A landscape with many valleys, sampled at points; each row gives a point and its height.
From any point a ball rolls to the lowest of the 2 points nearest to it. It stops when none of these is lower. Distance is the straight distance between rows; heights are no part of it.
lero: [  3  -2   6  14  14  14  -5  -1   9   4  15   2   9 -17   3   7   0   2
  29   1 -15]  height 569
ludu: [-29  -4   1  12  -2   7   3 -13 -14  21   1 -21 -16  -6   2  13  -9  -8
   9  12   7]  height 431
zin: [ -8   9  12   8  10  -7  -1 -20  24 -13 -17  18 -10   2   2   8 -17  -5
  -6   2  12]  height 119
zaru: [  5   5   6  11   7 -11  -2 -16 -18  -1 -13  -8 -11  -4  22  23 -12   8
 -10  10   7]  height 184
vup: [ -5 -15  28 -20   2  -4  22  14  -7  15  14  -6  -2   7 -11 -16   7  14
 -13  -7  -1]  height 504
Kela: [  3 -18   4  -6   0  16  24  12 -10  19  27 -14  -4 -19  12  -1  11   2
   5   4  -6]  height 523
Zapi: [ -2 -14  27  -4   4 -20  15  -3  -6   7  -9  20  -5  11 -18 -15  -8  32
 -19  -4   0]  height 467
das: [-16 -10 -19  12 -29  -4   8 -24 -28  21 -21  -9 -10   5 -10 -10  -1  13
 -12  -5  25]  height 290
fes: [  1  12   1 -21  -6  -7 -26  11  11  -9  15 -10   5   9  18   2  -1 -41
 -11  -6 -12]  height 400
pavep: [ 21   2   3   6   7   3   2  12 -18   6  10  -9   6 -14  11   8  12  12
  16   5 -13]  height 527
roni: [ 11  10 -18   3  -6   9   5  -9   7  -7 -10  10   2  -3  -5   6   5  -3
   6   1  10]  height 366
gov: [ 19  -3   9  11   7  -1  15   5   4   3  -2  20   6 -17 -15  -7  16  16
  18  -3  -7]  height 455
katu: [-23   5  26  -5   6  -3  -1  14  -7  23   4 -19   2  -2 -14  -7  12  -7
  13   4  -2]  height 573
Mekos: [-12  -6 -28  12  -9   7   5 -25   0  -2 -26   9  -8  14 -19  -3  -4  15
 -10   2  24]  height 177
damek: [-15   5  18  -7  17  -1  -7 -10  31  -8 -10  19   0  10  -3  -4 -22  -2
   1  -2   2]  height 188
dupu: [  8   7  13 -15  -3  -3 -10  -2  33 -12  12  10   3  -1   4   0   0 -31
   1 -10  -1]  height 335
kiz: [-18   0 -25  -4 -10  -3  -5   5  -4 -12   1 -21 -24   8  -2  18 -13 -46
 -26  15  22]  height 358
Vebaz: [-31   2 -14  10  -9  10  -5  -3  -9  17   7 -27 -21 -12   5  23  -8 -28
   8  19   5]  height 468
fifal: [ -5  -5   4  -3  -2  15  18  -5   5  17  12  -7  -5 -12 -15  -6  18  -9
  20   3   2]  height 521
tisub: [ 12   3  19  -9   9  -7  -2  33 -14   4   8  -8  15   4  -7 -15  18   9
   9  -4 -17]  height 538
gid: [ 25  21   8   3   9 -22  -7  14  14 -14 -14  24  12 -11  -4 -15   6  16
  12  -8  -5]  height 108
ped: [ -9  -5 -14   7  -4  10  17 -33   8  -3 -17  17  -8   5  -9   6  -9  10
  -9   1  19]  height 117
bif: [ 24  21  10   7   1 -23 -17  16   9 -13  -6  12   8 -19  10  -1  13  -2
  16  -9  -8]  height 144
Vabo: [-20   0  13   1  14  12 -17  15  -8  11  16 -23   5   0  11   3  -7   0
  19   8 -24]  height 665
ton: [ 15   5   1   6  -2 -10   4  -5 -23   2 -15   0   0   2  10   9   0  24
 -11   3   3]  height 229
tezu: [ 25   6  13   1   9 -14  -1   1  -6  -9 -12  12   5   0   9   6   0  19
  -8   1  -8]  height 263
sopo: [-15 -17  16 -21  -9  -3  17   7 -13  21  11 -11  -9  15  -6 -24  -7  18
 -25  -8   8]  height 482
Nise: [ 17  24  22   4   3 -28 -30  14  10  -8  -2   4   7  -8  18   6   0 -16
  10  -7 -20]  height 190
dob: [  9   0  10  -7   4   4 -15  14  16  -6  20   6  25   0   5  -9   6  -3
  18 -13 -28]  height 520
Suli: [ -6  11 -10   4   1   1 -22  -2  27 -21  -8  14  12   8   0  -4  -8 -16
  11 -12   0]  height 448
tani: [ -1  -3  -4  -3   2   7   8 -25  21 -16 -12  21  -7  14  -1   7 -19   5
 -19   1  14]  height 44
Puvop: [  9 -13  24 -20   8  -4  12  33 -12   7  21 -10   8   2  -2 -18  12  15
  -8  -6 -15]  height 522
Nuto: [ -9  19   9 -15 -12 -15 -25  16  15  -4  16  -9   1   0   3   7   6 -47
  10  -3 -10]  height 433
zopi: [-29  -5  -5  16  -6   3   3 -17 -10  24 -14 -11  -6  -5  -9   3   0  -5
   9   8  13]  height 395
faz: [ -4  -6  31 -14   0 -21  12 -11  -8   5 -11   4  -8  13   0  -4 -17  18
 -29  -2  10]  height 494
bopi: [  5 -13  -5   5  12  17   9 -23   4  -6  -1  18   2   7   4   5 -16  33
  -4   6  -8]  height 324
mab: [ -6  -1 -11  -7  -5   2   3  11 -39   6   4 -28  -8   0  27   3  -3   9
 -19   8   4]  height 164
fif: [ -6 -18  -9   1  -4  15  19 -13 -20  14   8  -8  -2   2  12  -3  -8  29
  -8   1   0]  height 389
vaf: [ -1  -4 -27   7 -26  -2  17 -27 -18   2 -19   0 -13   9 -13  -3  -1  11
 -20  -3  29]  height 238
Dokor: [ -9 -31  10  -1   2   9  24   9 -19  26  23 -18  -7 -15   9 -10   6  15
   3  -1  -6]  height 537
rab: [-11   7 -21   6   3  12 -14  -8  26 -20 -13  18   5  15 -17  -7  -5  -7
   8  -3   9]  height 417
dukel: [ 12  -9   5 -17   8  15   8  -8  32 -14  13  34   6  10 -15 -13 -10  15
  -3  -7 -15]  height 209
mes: [ 15  -8  -6 -16   9  12   0   7 -16  -7  11 -10   7   7  29   4  -6  19
 -21   3 -14]  height 175
ved: [-29   7 -13   1 -11  12 -10  -1  13   5  12 -20 -16  -7  -2  21  -6 -45
  14  14   1]  height 490
riluf: [ 22  13   1   4   5  -9   8  11  28 -12 -13  40   9 -10 -18 -18   4  25
  14 -10 -11]  height 140
tumek: [ 31   6   4 -20   0  -6 -17   7   8 -15  11   2  16   8  22   1   1 -11
 -20  -6 -19]  height 331
Bar: [-14  -4 -27  13 -14  -9  -6  -3 -40  -2 -24 -20  -5  18  -1  -1  -6   8
 -20   5  20]  height 241
bamet: [ 31   7  12  -8   9 -12  -9   6   5 -14   2  11  11   1  17   7   1  -1
  -8  -6 -10]  height 296
sisen: [-16  -4  -6  -5  -7  10   6  -6 -14  15   1 -13   0  12  -7 -11  -1  17
  -5  -1   9]  height 424
vima: [ -7  -8  16 -17  11  15   2 -10  29  -8   7  19   4  17  -7  -9 -18   9
 -11  -3  -9]  height 258
Paker: [  6  20 -22  22  -9  -7 -12  -6  12 -14 -16   6  -6 -16   1  18   5 -30
  17   4  15]  height 283
Veke: [ -3   9  23  -4   3 -10  -5  28 -22  20   6 -21   4  -1  -5  -7  22  -1
  14   2  -8]  height 555
limi: [  9  13 -14   6   1  12  -7   9 -20   3  -5 -12  11  -4   0   2  17   8
  16   3  -7]  height 502
kupo: [ 14   6  -9   8  -2  11   5   4  -9   4  -4   5   9  -7 -17 -10  23  22
  17  -1  -2]  height 475
modog: [  3 -33  16  13  -1  -5  27   2 -23  28  12  -7   1 -19  -8  -2   7  21
   8  -6  -4]  height 554
lebuv: [ -8  -2   1   3   6  18   0   3   5  13  10 -10   6  -8  -7   0  10  -4
  27   3  -4]  height 542
tisuf: [ 17  -3  10  14  16   3  -2   4  -1   4   9   0   5 -17  16  14   3  10
  22   5 -18]  height 545
vuses: [ 22   7 -10 -20  -7  -2 -21   6  13 -15  19  -6  11   9  24   0   3 -36
 -21 -10 -18]  height 368
Lor: [  6 -18   7  -9  -5  15  31   7   5  15  25  -6  -5 -15 -12  -7  22  -2
  10  -3   2]  height 503
pifa: [ 16 -10   3 -14   7  14 -15  15  11  -4  31  -7  16  -1  22  -7   0  -4
   4  -7 -31]  height 558
mezi: [ -1  26  -3  14   3 -12 -13   6 -10  -3 -27   1   0  -6  -7   7  13  -3
  16   4  10]  height 191
Vap: [ 17   2  32 -12   3 -18 -14   4  35  -6  17  13   4  -8  13   0  -6 -26
   0 -13 -13]  height 289
Zefuz: [-25  -1 -21   9  -9  -9  -6  -1 -17 -11 -11 -23 -22  12  -1  20 -14 -29
 -19  18  27]  height 325
Buko: [-25  15  -6  -1 -12   2 -22   6  13  -2  10 -11  -6  -4  -4  13  -1 -51
  18   3  -2]  height 464
ded: [  3  -9  14   8  14   4  10 -19   9   2  -1  12   0  -6   0   6  -7  16
   4   4  -2]  height 282
gobel: [ -6   2 -24  -4 -16  -7   6   7 -41   5  -7 -24  -5   9  12   0   7  11
 -21   3  13]  height 197
Bib: [ 15  10  27  -1   6 -23 -29   4  25 -12   4  11   4  -7  20   7 -10 -15
   7 -10 -17]  height 235
Bamo: [-19 -10 -30  17  -9 -10  -1  -6 -26  -8 -20 -20 -11  19  -2   8 -14  -4
 -21  11  30]  height 278
vofup: [ 10 -31  11  22  -4 -10  30  -5 -20  23  -2   5  -1 -28 -12  -5  14  27
  11  -4   1]  height 565
lugis: [-20  -9 -26  11  -6  12   2 -26  -2  -5 -27  13 -12  26 -29 -13  -6  32
 -12   0   9]  height 224
Nud: [ 24   0  15 -14  -1  -6  20   4   6  -4   8  17   4   2 -12  -7   9  11
 -10  -4  -5]  height 428
Roki: [-15   8  -4 -11   9  14 -21  25 -18   0  15 -28  10   8  23   2  -7  -5
   2   6 -22]  height 631
Nek: [ -9   9  -2  -3   0   6 -26   7  19 -11  10   0  19   8  -1  -8   1 -18
  20 -10 -12]  height 481
paze: [ -1  -4   7  23  12  -6   4 -27   0   3 -18   6  -9  -8  14  16 -17  15
   0   6   8]  height 234
rut: [ 15  33  -3  18   4 -20 -23  14   1 -12 -22   5  10 -15   7   0  10  -3
  20  -2  -5]  height 179
Bima: [ 20 -18   6   7   4   2  30  -3  14   2   6  31   1 -23 -18  -3  12  19
  12  -1  -6]  height 470
gida: [-30   8  -9  -8  -2  -6 -11   3   9 -17 -21  -4  -9  30 -22  -4 -10 -26
 -20   4  28]  height 483
guma: [-32 -16 -22  22 -15  -1  -2 -26 -28  29 -22 -15  -6  -3  -9  -5  -5   2
   3   3  23]  height 345
takem: [  8 -17 -18   0   3  17  13 -20  -9  -6   3   3  -1   7  13   9 -13  30
 -13   6   0]  height 357
Dako: [ -7  24 -15  23   6  -9 -17  -1   5  -6 -32   6  -4 -15  -6   7   4 -14
  18   7  15]  height 232
Didoz: [ 10  12 -32  17  -1   6  -7 -14  19 -17 -10  12   3  -9   4   8   5 -19
  19  -1  11]  height 322
Leg: [-20   8 -18   5   2  -6 -15  -3  22 -23 -23  10  -2  18 -24  -2  -9 -24
  -5  -1  28]  height 453
fovim: [-13   7  -7  -9  -8   1   3  -7   8  -5  -1 -12 -18   7   2  17  -9 -35
 -20   4  18]  height 393
pase: [ -6   5   1 -11   0   9  -3  -7  20  -5  11   1  -4   4   0   9  -3 -27
  -3  -1   6]  height 375
dat: [ 25   3  -2  -2   0   6  11  -2  26 -16   3  43  10  -4 -19 -13   3  16
   2  -7 -16]  height 169
dofuf: [ 18   8   1 -12  -7   3   5   1  12  -5   6  12   8   0  -8  -7   9  -3
   0  -7  -1]  height 405
bub: [-25  -3   2 -19  -5   9  10  11 -13  14   8 -21  -8  13   4 -17  -2   3
 -16   3  10]  height 454
Pilu: [  3   4  -7 -18   3  10 -25  24  -7  -5  22 -19  15   6  25  -5   0 -11
  -3  -2 -26]  height 599
sog: [ 18 -10  17  -4  -6 -15  25  -1  -2   5  -3  19  -5   1 -20  -9   8  24
 -15  -4   1]  height 447
sotev: [  4   4 -17  -6   4  13  -2  15 -32  -7   2 -20   1   5  28   8   2   9
 -16   9  -5]  height 128
falo: [ 17 -22   1  -2  -3  12  36   0   3  12  20  11   1 -15 -15  -6  18  11
   4  -2  -2]  height 488

For each start below, name the point where the ball stops.
ludu => tani
gida => sotev
Dokor => gov
bub => zaru
katu => gov
Vabo => gov
Buko => zaru
Pilu => rab
tisuf => gov
Veke => zaru
